Each row is a point on a landscape with many peaks, with its height.
A climber steps from a point to the highest of its 2 nearest points, and stops where none of them is higher. Distance is the straight distance between rows; heights are no part of it.
j741 (h 59.7): -20 14 2 -30 -20 1 23 -25 52 -34 26 -50 -11 -2 3 -31 9 9 -19 30 -10 -25
j114 (h 18.0): -36 33 -18 3 10 -3 8 -27 11 -14 13 1 18 -30 11 26 -31 11 11 -2 17 22
j407 (h 3.1): 7 10 12 26 -29 25 13 33 -3 30 -3 6 19 8 -3 15 21 25 25 21 -7 -34
j343 (h 53.9): 7 32 -16 21 -15 0 -1 5 17 13 33 -1 18 -1 19 23 18 27 35 20 1 0
j323 (h 37.3): -2 24 -18 6 8 -19 -23 -22 19 8 21 3 9 1 23 19 7 12 11 5 16 6
j647 (h 31.6): 11 -7 -1 -6 -1 -17 -21 4 10 2 -11 -3 -20 19 7 15 -8 -10 -20 -8 5 -9
j980 (h 27.7): 26 -13 6 -6 7 -30 -12 14 5 16 -19 7 -36 15 -2 6 5 -13 -38 -10 -4 -4
j576 (h 21.7): 0 5 3 -27 -9 49 -13 -27 44 -14 4 -37 -9 10 11 -38 -8 3 -25 -4 -3 -34
j98 (h 3.8): 8 -4 21 32 -22 24 11 33 -8 22 -18 18 20 12 -9 12 18 17 29 3 -7 -27
j719 (h 23.8): 1 0 2 -23 -11 14 -24 -24 39 -11 -9 -33 -20 12 8 -17 -12 -3 -30 -13 3 -22
j802 (h 16.5): 17 -34 7 5 3 -24 -5 39 -31 -1 -17 20 -9 28 -12 -19 1 -13 15 -16 -16 -1
j371 (h 13.2): -20 -23 -14 5 8 2 -26 -10 -16 -39 -1 -16 2 9 13 -4 -32 -19 17 -35 1 10
j13 (h 29.9): -6 43 -9 -5 -15 -11 20 -11 23 -14 15 -7 3 -24 16 34 -19 11 11 21 0 -2
j36 (h 15.3): -3 -12 -22 21 33 -7 -16 -10 -35 -5 39 7 22 -5 10 12 -3 1 15 -12 30 38
j386 (h 32.5): -32 2 -13 -8 24 1 2 -34 -16 -13 18 5 12 -31 6 26 -34 -15 -13 -7 33 23
j126 (h 40.8): 6 37 0 -2 -30 -3 29 13 17 -2 2 -22 -21 -8 -2 33 -1 3 -11 8 -13 -24
j290 (h 12.0): -43 33 -11 -4 0 2 0 -26 34 -19 2 -12 8 -17 10 15 -24 13 19 -10 5 2
j519 (h 50.6): -1 4 -18 -10 -10 15 -28 -11 29 -8 20 -28 2 41 20 -5 17 16 -7 -2 -3 -31
j210 (h 56.3): 6 -19 -3 13 6 4 18 30 -59 -8 -15 19 0 -21 -23 25 -21 -29 -2 -17 1 24
j746 (h 9.8): -40 21 -3 -17 0 9 -10 -30 42 -21 -4 -19 2 -12 5 -2 -27 1 8 -9 5 -6
j656 (h 54.1): -2 39 -14 -3 -14 -18 24 -18 34 -17 44 -23 4 -3 20 15 23 20 15 28 -2 -15
j735 (h 7.6): 2 -34 8 30 4 0 6 36 -51 -3 -2 20 28 3 -8 -5 -18 -3 40 -4 7 20
j847 (h 57.6): -11 25 -22 -6 -22 10 -11 -5 24 -4 37 -42 4 35 20 -8 28 24 -5 18 -12 -36
j513 (h 22.1): -14 36 -22 11 3 3 14 -18 3 -6 17 4 21 -34 16 36 -26 17 16 10 17 32
j973 (h 47.5): 19 -21 16 8 -2 16 26 9 -46 24 -41 41 6 -30 -32 0 16 -16 -9 -1 -25 36
j394 (h 10.0): 11 -42 6 5 2 -12 13 37 -66 0 1 29 20 -11 -19 -25 -14 -3 21 -3 2 16
j487 (h 40.6): 13 -31 26 6 -9 0 10 37 -14 17 -21 21 -6 40 -26 -22 34 -4 12 -23 -28 -22
j532 (h 14.8): -55 29 -1 -20 15 -3 -13 -38 41 -18 0 -12 1 -28 -9 -17 -21 2 7 5 9 11
j681 (h 33.8): 18 -27 -7 -5 19 -20 -1 9 -37 8 -2 18 -8 -7 3 13 -7 -22 -31 8 16 19
j201 (h 43.9): 9 26 2 3 -28 5 20 26 11 12 -3 -19 -19 5 -12 26 10 5 -15 1 -20 -28
j925 (h 13.0): 11 -36 20 5 5 -24 9 36 -50 5 -14 32 5 12 -21 -31 -2 -10 19 -12 -11 3
j840 (h 28.7): 41 -17 17 -10 -6 -6 -10 1 -16 45 -33 28 12 -12 10 -13 27 17 -14 46 6 18
j788 (h 35.5): -9 38 -1 -11 -27 -10 35 -3 30 -23 16 -26 -10 -19 11 28 -7 7 1 22 -11 -20
j964 (h 17.8): -15 8 -23 14 44 -8 -18 -31 -21 -4 35 1 21 -12 13 17 2 9 8 -18 32 35
j100 (h 29.4): 32 -41 20 -11 1 -4 -4 -4 -34 32 -28 28 26 -13 2 -24 21 17 -10 41 16 33
j301 (h 27.5): 38 -8 18 2 -8 -11 0 18 -6 39 -26 30 -3 0 1 0 24 9 -10 28 -4 -5
j696 (h 66.4): 5 47 -16 8 -6 -13 13 -13 28 -4 45 -15 15 -7 21 19 30 33 35 23 -1 0
j880 (h 25.1): 35 -21 14 -4 13 -28 1 22 -5 33 -23 30 -39 10 -12 -7 27 -8 -35 -6 -15 5
j586 (h 41.8): 23 5 -1 6 2 -10 13 12 -20 23 -28 24 -28 -22 -15 29 0 -23 -37 -5 -12 19
j192 (h 46.2): -6 -16 -9 9 9 0 5 11 -40 -11 -6 5 1 -15 -6 29 -31 -26 -9 -16 15 17
j37 (h 19.3): -7 22 -3 -27 6 66 12 -19 48 -10 25 -26 -3 -4 3 -77 -6 1 -12 20 -2 -28
j264 (h 26.4): 33 -11 13 2 -8 -18 -11 21 3 37 -10 24 -3 22 5 -1 30 13 -5 25 2 -19
j933 (h 54.7): 17 13 7 16 -18 5 16 30 2 27 -23 16 -21 3 -27 22 23 -9 -10 -14 -23 -12
j923 (h 37.4): 15 -10 -1 7 6 -14 -1 13 -21 9 -20 13 -18 -2 -5 22 -10 -21 -20 -4 2 9
j280 (h 53.1): -16 27 -2 -16 -19 -17 28 -23 45 -29 43 -44 -6 5 14 -1 20 11 -9 34 -8 -26
j160 (h 15.8): -12 -32 -11 -2 6 -9 -21 2 -35 -41 -6 -13 -10 3 1 -5 -41 -29 1 -33 -2 9
j571 (h 22.8): -27 30 -13 2 45 -15 -18 -41 4 0 23 -8 18 -16 12 9 3 19 11 -23 26 24
j918 (h 17.7): -41 -7 -14 1 24 11 -27 -34 4 -31 4 -17 13 1 16 -5 -21 -10 27 -36 8 17
j390 (h 18.2): -15 20 2 -34 -2 52 18 -14 59 -27 17 -39 -9 -15 -14 -68 -5 5 -7 33 -10
 -17
j502 (h 22.3): -52 5 -10 -5 36 1 -22 -42 7 -20 9 -11 13 -16 3 1 -21 -4 13 -28 20 23
j345 (h 45.4): 3 -12 -15 -7 -2 28 -37 -10 21 -16 8 -23 2 46 21 -9 12 8 1 -18 -5 -24
j216 (h 2.5): 26 16 12 21 -36 17 11 21 2 28 -1 7 20 -8 6 13 27 29 28 39 -6 -24
j536 (h 35.7): 22 -23 2 -4 -6 8 -21 24 3 -1 -16 -11 -19 51 -5 -5 15 -2 -13 -17 -13 -26
j582 (h 58.5): 13 -31 37 5 -4 -8 31 12 -30 24 -28 53 0 0 -28 -28 25 -14 8 -23 -35 12
j269 (h 49.7): -28 23 -2 -25 -9 9 -11 -36 55 -19 17 -33 -2 0 11 -24 1 9 -1 6 -2 -21
j694 (h 20.6): 15 -31 4 9 4 -18 -18 24 -17 5 -7 16 1 39 3 -8 6 -4 19 -4 5 -5
j431 (h 27.4): -50 9 -14 -4 34 -2 -7 -37 -7 -15 22 -4 16 -30 4 14 -27 -5 0 -19 33 29
j985 (h 27.6): 3 -15 0 -9 1 -10 -29 -14 17 -11 -13 -17 -23 17 8 -2 -15 -12 -25 -19 6
 -11
j545 (h 31.4): 28 -44 4 -13 18 -21 3 22 -50 14 -8 32 -3 -7 -4 -13 8 -16 -16 19 9 23
j935 (h 20.3): -4 -33 -3 -11 7 -15 -20 -3 -24 -29 -17 -18 -27 4 -4 -10 -34 -32 -27 -35
 -3 7
j166 (h 52.6): -8 22 -20 5 -29 4 9 11 17 3 37 -38 5 27 20 8 27 25 3 30 -15 -36
j718 (h 6.3): 8 -26 20 36 1 15 9 28 -38 8 -16 26 30 -3 -4 0 -13 4 37 -3 6 13
j620 (h 23.6): 4 -24 4 -8 7 -18 -18 -8 -2 -16 -23 -15 -33 6 -1 -4 -23 -28 -37 -30 2 4
j963 (h 63.8): 10 3 14 24 -11 11 18 27 -14 21 -30 27 -15 -4 -34 25 10 -18 2 -21 -28 5
j456 (h 45.2): 25 -8 8 5 3 4 16 17 -38 25 -35 29 -6 -21 -21 16 6 -16 -16 4 -9 27
j198 (h 41.6): -28 31 2 -30 -1 -15 -5 -38 60 -22 19 -30 -5 -14 0 -27 3 10 0 19 -1 -8
j623 (h 38.0): -20 -16 -17 0 21 1 0 -8 -32 -20 22 4 11 -23 3 29 -31 -22 -9 -11 32 25
j6 (h 30.1): 30 -47 12 -15 12 -7 -1 5 -50 22 -12 31 19 -10 0 -22 15 2 -11 32 18 30
j237 (h 20.5): 8 4 4 -18 3 70 6 -21 35 -7 14 -34 -9 5 12 -62 -16 -1 -30 1 0 -40
j518 (h 48.7): 13 -30 36 7 -4 -12 22 29 -23 19 -23 41 -4 18 -29 -28 26 -10 18 -29 -32
 -7
j833 (h 71.8): 6 -9 6 22 1 2 18 29 -41 5 -27 23 -10 -5 -31 25 -9 -28 3 -26 -17 17
j478 (h 47.6): 12 10 0 3 -18 4 2 22 9 14 -13 -12 -24 18 -11 18 12 -1 -22 -15 -18 -24
j655 (h 51.5): 16 -18 30 15 -9 7 29 14 -35 25 -39 48 5 -13 -33 -11 23 -13 5 -16 -29 19
j127 (h 23.9): 22 -14 3 10 1 -17 -20 16 -3 19 -7 20 1 25 12 6 13 0 10 10 11 -5
j906 (h 25.6): 8 38 -17 4 -10 -5 18 -8 4 -1 4 3 9 -32 16 35 -22 10 4 31 8 21
j83 (h 17.3): -10 14 10 -30 -12 45 35 -5 55 -27 -3 -48 -18 -21 -31 -53 -21 4 -19 26
 -10 -19
j283 (h 35.6): 17 -28 14 -2 -10 10 -4 38 -6 10 -19 -2 -10 57 -19 -18 34 1 -7 -16 -25
 -31
j122 (h 30.0): -29 34 3 -21 0 -31 0 -38 46 -15 16 -9 -9 -31 6 -4 -14 2 -8 22 9 1
j970 (h 29.7): -21 37 -17 3 20 -20 -14 -33 16 0 24 -6 11 -8 19 14 2 18 13 -9 16 12
j479 (h 5.0): 6 -16 18 40 -12 20 6 29 -16 17 -13 23 28 10 -2 11 0 17 45 -2 8 -5
j93 (h 39.7): 17 -23 -7 -8 -7 22 -28 6 6 -18 -10 -20 -14 46 9 -8 3 -7 -13 -24 -10 -27
j800 (h 21.1): -47 36 -1 -17 18 -21 -6 -43 32 -11 13 -5 5 -39 -2 -5 -22 1 -2 15 18 13
j319 (h 45.7): 10 23 -17 18 4 -8 -24 -3 17 21 26 4 15 15 19 15 27 26 26 10 14 -1
j344 (h 12.8): -2 -17 -17 18 18 -10 -18 -1 -23 1 13 12 16 8 11 16 -10 -6 14 -3 21 22

Call two points neighbours if one is among the 2 nearest of the other. Go from one point of each pair to the other, from neighbour to neighbour, staying as high as possible. Name the lowest point that can't be avoided.
j847 and j833: j371
j847 and j582: j283
j647 and j847: j880
j847 and j696: j166
j741 and j696: j280

Where does a climber stop that starts at each point below?
j371: j833
j290: j833
j100: j582
j37: j647
j36: j696
j160: j647
j98: j582
j126: j833
j694: j582
